Each row is a point on a tangle of strands that fork, close into loops and nearly touch. The rows are in no order.
In the rows, 128 means zero.
Points whose rows are less than 85.9 apart are linked; no others are. Some points are linked to none.
<941>: [176  82 108  71 155 165 108 171 145 105 167 121 135 196 117  94 124 141
 116 153 157 130 170 195 167 150]
<882>: [193 120 145 241 146 165 109 109 145 141 129 132 157 123 142  98 128 165
  77  77 151 124  95  68 145 143]
<397>: [129 139 101  60  90  67 125 176 147 218 125 120 107 140 162 132 158 103
 123 159 117 129 150 149  95  92]
<161>: [162 135 130 210 153 164 105 105 151 132 104 123 148 108 139 114  99 133
  99  60 130 127  48  56 137 129]
<1121>: [134 131 160 157 148 133 112 104 160 103  67 121 137  88 130 114  96 140
 119 107 140 138  74  42  99 135]
<486>: [ 88 177 127 122 127 123 128 154 141 135 106 123 102 147 144 149 116  98
 158 132  90 138 163 159  99 100]
<948>: [155 109  75  65 134 150  99 132 122 153 127 145 104 179 173  81 118 144
 104 173 133 158 104 207 120 139]
<324>: [164 113  80 164 152 151 126  89 108 130 126 114 157  96 111 134  67 112
 130  59 145 159  94  99 168 117]
<1086>: [139 125 142 155 154 126 124 138 106 115 110 124 149  87  76 135 100 124
 142 139 148 125 108  82 181 128]
<365>: [108 110  97  83  86 108 128 121  80 209 140 137 115 164 183 142 128 115
 148 155  92 129 146 163  98 111]
<1091>: [120 134 212 125 167  99 141  65 138  64  78  97 121 105 128 117 164 168
 112 140 108 136  96  76 117 138]
<259>: [102 143 125 103  86 133 144 193 121 113 165 131 106 143 125 134 142 113
 138 170 117 120 151 136 135 119]
<172>: [ 88 114  87  89  81 121 132 134  91 160 143 145 116 153 166 123 124 129
 137 161 101 122 142 162 113 120]
<906>: [133 119 170 170 169 117 114 132 136 118  81 100 140  82  95 125 137 150
 131 123 141 131  84  47 147 138]
<1028>: [171 129 111 213 138 172 109  85 136 140 116 139 150 118 145 118  91 131
 103  43 133 110  54  75 160 132]
<560>: [148 158 152 160 156 138  94 150 125 125 178 135 129 109  78 173 134 103
 161 137 129 123 183 175 176 117]
<927>: [116 140 112  83  89  84 115 160 133 229 122 126 110 141 176 136 131  98
 141 151  94 134 140 143  94  92]
<571>: [114 175  78 130 141 145 121  81 108 148 121 165 145 100 150 150  51 130
 145  98 113 127 118  92  97 117]
<235>: [119 169 158 148 144  99 128 112 150 102 125 135 119 141  92 132 147 102
 139  81 109 114 149 204 119 103]
<534>: [ 94 171 114 108 111 106 125 157 147 168  98 112 108 153 168 143 121 100
 146 134  81 145 153 153  84  86]
<356>: [127 106 103  69 108 117 137 182 148  71 175 160  95 148  92  86 157 146
 129 155 150 100  86 169 133 140]
<609>: [162  82 111  85 141 175 109 153 139 146 150 119 163 178 124 117 106 129
 132 162 153 142 175 173 171 164]
<108>: [142 162 131  88 130  62 113 147 149 219 110 120 111 135 177 124 121  84
 136 141  97 154 144 160 105  76]
<1047>: [125 122 136  76 160 128 134 167 104 195 201 122 136 143 138 180 130  93
 135 145 105 128 162 181 164 102]
<1186>: [123 167 126 124 161 117 104 144 123 204 161 132 132 119 130 168 114  90
 167 141  97 135 158 175 143 119]
<660>: [107  84 106 103  83 138 146 138 116 100 144 148 128 157 125  98 125 125
 140 158 134 121 126 161 152 155]
<955>: [147 126 184 169 190 103 110 104 156 111  84  94 136  92 125 113 139 173
  97 116 135 148  78  57 123 139]
<611>: [140 159 123 173 134 162 126  63 143 104 121 164 142 106 116 150 118 129
  97  75 169 129 151 126  75 131]
<477>: [101 176 149 134 143 115 134 136 141 104 113 120 104 141 113 153 126  98
 147 107 105 136 156 180 109  92]
<107>: [108 128 167 128 108 131 134 151 124  87 107 123 113 114 106 111 128 127
 163 168 130 118 129  84 155 148]
<467>: [150 113  77  81 146 187  69 143 142 191 123 147 138 170 149  95 102 149
 144 167 140 145 112 195 138 164]
<327>: [143 132 198 142 186 103 131  74 154  82  80  92 136  89 125 113 150 173
 105 132 123 149  94  77 117 137]
<550>: [158 138 131 182  99 174 150  64 143 120 131 155 166 115 127 157 129 120
  79  60 176 139 168 113  91 121]
<195>: [145 117 138 177 152 143 112 108 151 126  86 116 150  91 127 117  97 138
 115  82 135 130  57  43 117 126]
<579>: [116 132 227  97 143 106 153  86 129  53  76  89 108 111 136 109 186 166
 120 135  98 131 114  78 131 141]
<258>: [ 92 131  77  83  72 108 133 172 134 128 163 153  90 151 148 114 158 136
 120 164 118 107 127 157  97 120]
<456>: [151  82 108  60 132 137 132 171 131  95 186 136 122 181 104  95 141 135
 111 147 153 116 135 190 156 141]
<1128>: [ 88 147 214 105 121 123 153 105 123  50  92 106  91 132 131 132 168 142
 150 124 110 113 122 117 101 112]
<250>: [ 73 160  98 111  76 114 130 155 142 157  97 125 102 158 180 134 127 117
 149 154  85 122 156 140  70 102]
<269>: [124 101 119  78 106  96 134 145 103 234 157 124 121 155 172 149 144  96
 144 150  99 125 138 163 108 100]
<457>: [127 128 175 162 203 105 101 115 168 123  94  65 139 100 137 122 165 182
  78 104 122 166  80  50 115 147]
<69>: [122  43 139 149 127 129 153 135 116 127 100  79 142 112  82 135 207 151
 132 139 147 122  97  83 160 168]
<431>: [132 140 142  95 146 103 121 173 129 220 176 118 125 134 142 169 129  93
 144 144 102 125 140 182 151 102]
<511>: [120 121 167 163 186 127 101 136 151 142 104  56 139  98 127 132 169 180
  92  98 106 150  71  25 117 151]
<57>: [117  97 129 101 118 132 151 140  97 117 146 135 150 136 108 133  94 102
 150 163 129 130 144 131 180 144]
<552>: [110  52 132 151 142 125 138 135 105 139 111  58 130  99 102 143 205 171
 111 125 131 126  88  47 135 174]
<648>: [ 98 172 152 116  97 128 144 190 136 100 129 112  92 140 129 146 148 115
 142 141 121 131 157 144 125 110]
<1156>: [131  50 146 125 108 147 155 140 127  97 115 108 141 143  78 107 184 123
 153 150 157 123 104 131 186 166]
<1149>: [ 91 151 183 125 109 131 149 121 133  61  83 115  91 131 152 138 135 125
 157 133 108 118 134 116  93 116]
<509>: [176 126  88 198 140 168 122  80 121 142 125 126 158 111 128 120  71 116
 107  42 134 118  73  96 169 126]
<58>: [100 154 176  84  94 102 181 182 138  70 112 102  83 125 115 139 187 119
 143  94 133 122 130 157 108  93]
<817>: [ 71 155  94 115  84 126 122 125 116 150  94 139 116 152 176 136  96 128
 159 155  67 122 159 129  69 106]
<274>: [120  79 119  98 101 144 138 148 140  79 151 141 124 159 102  80 151 120
 138 144 148 121 101 172 161 164]
<889>: [144  36 134 135 129 157 139 138 126 101 112  89 137 140  77 127 203 137
 146 148 162 127 104 122 162 178]
<885>: [110 157 100  68  84  76 142 184 171 174 113 114 103 142 149 137 161 109
 119 155 115 150 158 162 101  88]
<391>: [125  79 162 138 130 127 153 145 121 116  97  99 148 101  72 119 148 130
 152 158 143 121 102  72 184 152]
<1124>: [ 96 160 167 132 133 148 134  71 147  67  71 155 121 104 156 144  96 123
 130 129 125 142 102  93  46 128]
<395>: [105 119 110  74  95 131 150 182 116 128 189 135 117 163 127 135 142 109
 130 161 119 120 150 153 143 129]
<981>: [ 89 172 169 102  98 117 161 165 136  75 103 112  87 142 122 142 154 116
 144 106 121 130 145 151 107  93]
<1092>: [146 114  72  45 142 126 111 132 120 135 146 152  89 169 165  90 136 141
  98 169 130 145  96 209  97 110]
<598>: [159 125 152 187 117 161 167  71 128 114 144 141 164 119 115 145 162 125
  71  69 174 130 154  91 102 129]
<201>: [ 98 147 121 112 136 126 123 135 101 169 152 134 130 130 139 160 102 100
 158 148  88 124 153 144 135 116]
<624>: [100 154  93  80  73 100 137 191 159 146 138 133  91 153 141 133 168 120
 123 161 115 131 155 155  92 104]
<747>: [145 175 127 123 149  66  99 139 145 208 125 127 115 136 172 125 111  90
 137 122  93 147 152 194 117  90]
<23>: [157 117 137 183 175 119 120 126 119 129 123 124 140  76  71 126 113 135
 123 117 159 127  96  80 181 117]
<393>: [145  97  81  83 122 150 105 126 127 141 142 149 118 179 163  96 117 136
 120 163 140 152 130 210 139 153]
<61>: [134 117  96  54 104 116 147 195 133 140 203 150 118 161 109 141 165 129
 114 162 125 107 151 158 125 120]
<59>: [115 189  83 133 138 167 117  71 139 137 113 173 145  94 165 142  57 130
 122  96 118 134 104  81  78 124]
<1059>: [194 140 134 231 113 179 122  90 141 130 130 141 161 123 157 113 111 148
  66  79 162 125 126  76 136 127]
<908>: [102 114 112 119 121 131 140 119  87 128 138 134 149 112 113 146  76 109
 160 146 118 128 142 120 158 136]
<48>: [110 150 104 137 148 139 124 111  96 127 133 147 142  90 111 144  63 118
 156 127 116 120 134 104 143 126]
<493>: [105 125 130  90 134 135 139 151  92 168 182 122 142 142 132 166 117  98
 145 159  93 134 153 158 157 118]
<657>: [ 77 111 121 129  87 125 137 122 128 102  83 142 129 122 130 110  97 130
 163 148 124 102 121  98 129 160]
<934>: [118 121  62  54 119 111 121 139 117 125 159 156  81 156 148  95 146 141
 107 169 126 127  90 198  96 112]
<76>: [180 133 163 221 176 142 103 100 157 123 119 114 148 107 144  93 141 175
  79  85 156 140  78  70 129 143]
<594>: [ 75 129  99 111  81 121 143 146 105 135 134 145 116 151 158 123 114 123
 147 163  97 116 147 136 118 131]
<197>: [139  94  95  49 126 126 147 176 126 115 214 147 122 171 105 123 155 133
 101 151 146 105 142 175 134 128]
<706>: [107 124  88  84  80 114 131 173 141  84 173 165  86 141 125  92 154 143
 124 165 131 102 101 161 119 140]
<1000>: [119 183  86 139 152 146 107  90 107 156 142 155 140  97 132 155  69 125
 146 105 118 122 145 126 109 128]
<775>: [177 150 109 182 123 154 135  96 130 156 154 128 168 113  94 163 122 113
 110  68 170 127 219 120 125 138]
<37>: [ 77 113  63  91  95 125 131 123 113 120 114 158  89 150 173  68 128 138
 129 150 118 125  83 191 113 149]
<145>: [101  84 150 158 167 122 117 141 131 148 100  56 143  94 111 139 182 171
 110 112 113 131  77  18 129 156]
<75>: [180 124 133 205 176 126 103 134 103 114 150 133 147  73  66 127 116 140
 117 117 163 122 133  93 174 121]
<1151>: [122  70 158 127 108 128 151 153 124 108 110 113 140 127  81 103 175 127
 154 164 144 111 106  96 185 164]
<353>: [163 163 114 182 146 134 107 110 131 152 158 131 147 110  88 158 122 112
 132  94 155 124 210 163 131 144]
<995>: [114 145 165 145 132 136 125  81 159  79  65 146 130  96 144 130  92 138
 128 133 137 132  96  60  80 131]
<146>: [139 166 152 138 118  61 137 119 155 116 151 149 143 157  95 115 136 101
 123  72 104  98 158 201 135 108]
<326>: [139 113 101 153 151 135 135 103 105 127 126 126 160  84  95 136  64 115
 130  89 137 140  98  97 172 118]
<22>: [130  83 122  72 128 132 120 165 161  69 158 139 101 159  88  80 159 137
 134 134 151 114  70 186 150 143]
<1090>: [165 148 143 185 169 132 108 116 108  98 146 134 130  87  70 147 127 131
 139 141 154 120 154 115 166 117]
<649>: [113 140 220  99 128 120 157 109 123  47  90  94  89 119 139 109 180 158
 141 138 119 120 128  96 127 130]
<400>: [148 165 122 169 164 136  94 126 125 156 177 139 137 104  84 171 114 104
 152 124 135 126 189 169 152 134]
<130>: [154 150 142 184 143 156 122  66 145  85 119 160 136  95 123 137 129 143
  92  85 170 133 129 100  90 121]
<1007>: [159  84 105  59 112 125 127 130  89 197 160 134 111 179 192 145 142 127
 111 158 137 126 150 190 103 121]
<429>: [123  89  90  86 108 140 133 128 117 116 151 141 132 175 140  95 121 132
 131 156 134 141 125 193 148 160]
<1048>: [ 88 161 169 126 126 138 140  98 139  60  75 136 108 122 155 144 109 123
 149 131 118 123 125 110  68 121]
<646>: [192 144 115 214 113 177 120  90 132 131 151 142 158 113 132 134 102 138
  79  78 172 119 166  77 133 127]
<772>: [ 79 142  77 114  93 117 126 100  94 169 101 153 126 148 177 144  71 137
 158 150  73 119 142 126  75 128]
<257>: [ 78 126 142 132  87 125 126 117 145  91  65 138 119 118 144 108  94 143
 153 153 124 102 119  75 101 162]
<975>: [125  93 120 147 141 127 144 126 105 119 101 115 155  87  82 134  85 114
 139 114 141 137 101  86 171 133]
<914>: [178 131 150 197 146 145 130  69 137  88 121 146 145 108 148 116 145 160
  70  93 174 139 112  90 100 131]
<1044>: [136  75 119  88 132 157 148 136 101 126 152 121 159 158 123 130 101 118
 140 158 141 147 154 167 173 154]
<140>: [151 177 127 124 156  52 113 117 149 172 136 128 116 147 154 117 119  99
 125 103 103 147 168 212 130 104]
<1053>: [183 156  96 195 115 174 121 102 117 158 169 136 165 102 120 149  97 126
 102  67 172 116 199 104 132 133]
<873>: [124  93 165 155 148 121 139 150 125 128  82  92 146  87  88 119 158 148
 141 143 138 123  93  54 170 150]
<845>: [184 112 165 209 135 140 157  73 122 100 145 138 162 116 134 125 166 158
  66  84 173 133 135  80 107 126]
<566>: [ 94 125  85 103  91 108 125  98  74 195 117 144 136 152 186 148 100 128
 160 149  79 128 136 145  85 119]
<530>: [152 154 160 171 164 132 110 144 112  95 155 137 122  98  70 162 134 114
 145 148 141 126 168 153 173 115]
<1093>: [ 78 135 121 119  91 127 131 150 116 105 122 145 121 131 138 126 105 125
 159 161 112 112 143 111 131 135]
<880>: [153 165 137 133 145  52 121 121 147 135 151 132 129 149 126 115 124 102
 122  85 111 128 175 218 137 105]

A tip is a point with one link. Name the tips that can be reached along the links from each point below, in the order of the rows.
<23> | <76>
<57> | <58>, <59>
<140> | <934>, <257>

How many points has the smallest loop of links through each point below? Write 0 if it is on no loop.
<889> | 12
<914> | 6
<1186> | 5
<235> | 16
<509> | 0
<393> | 0
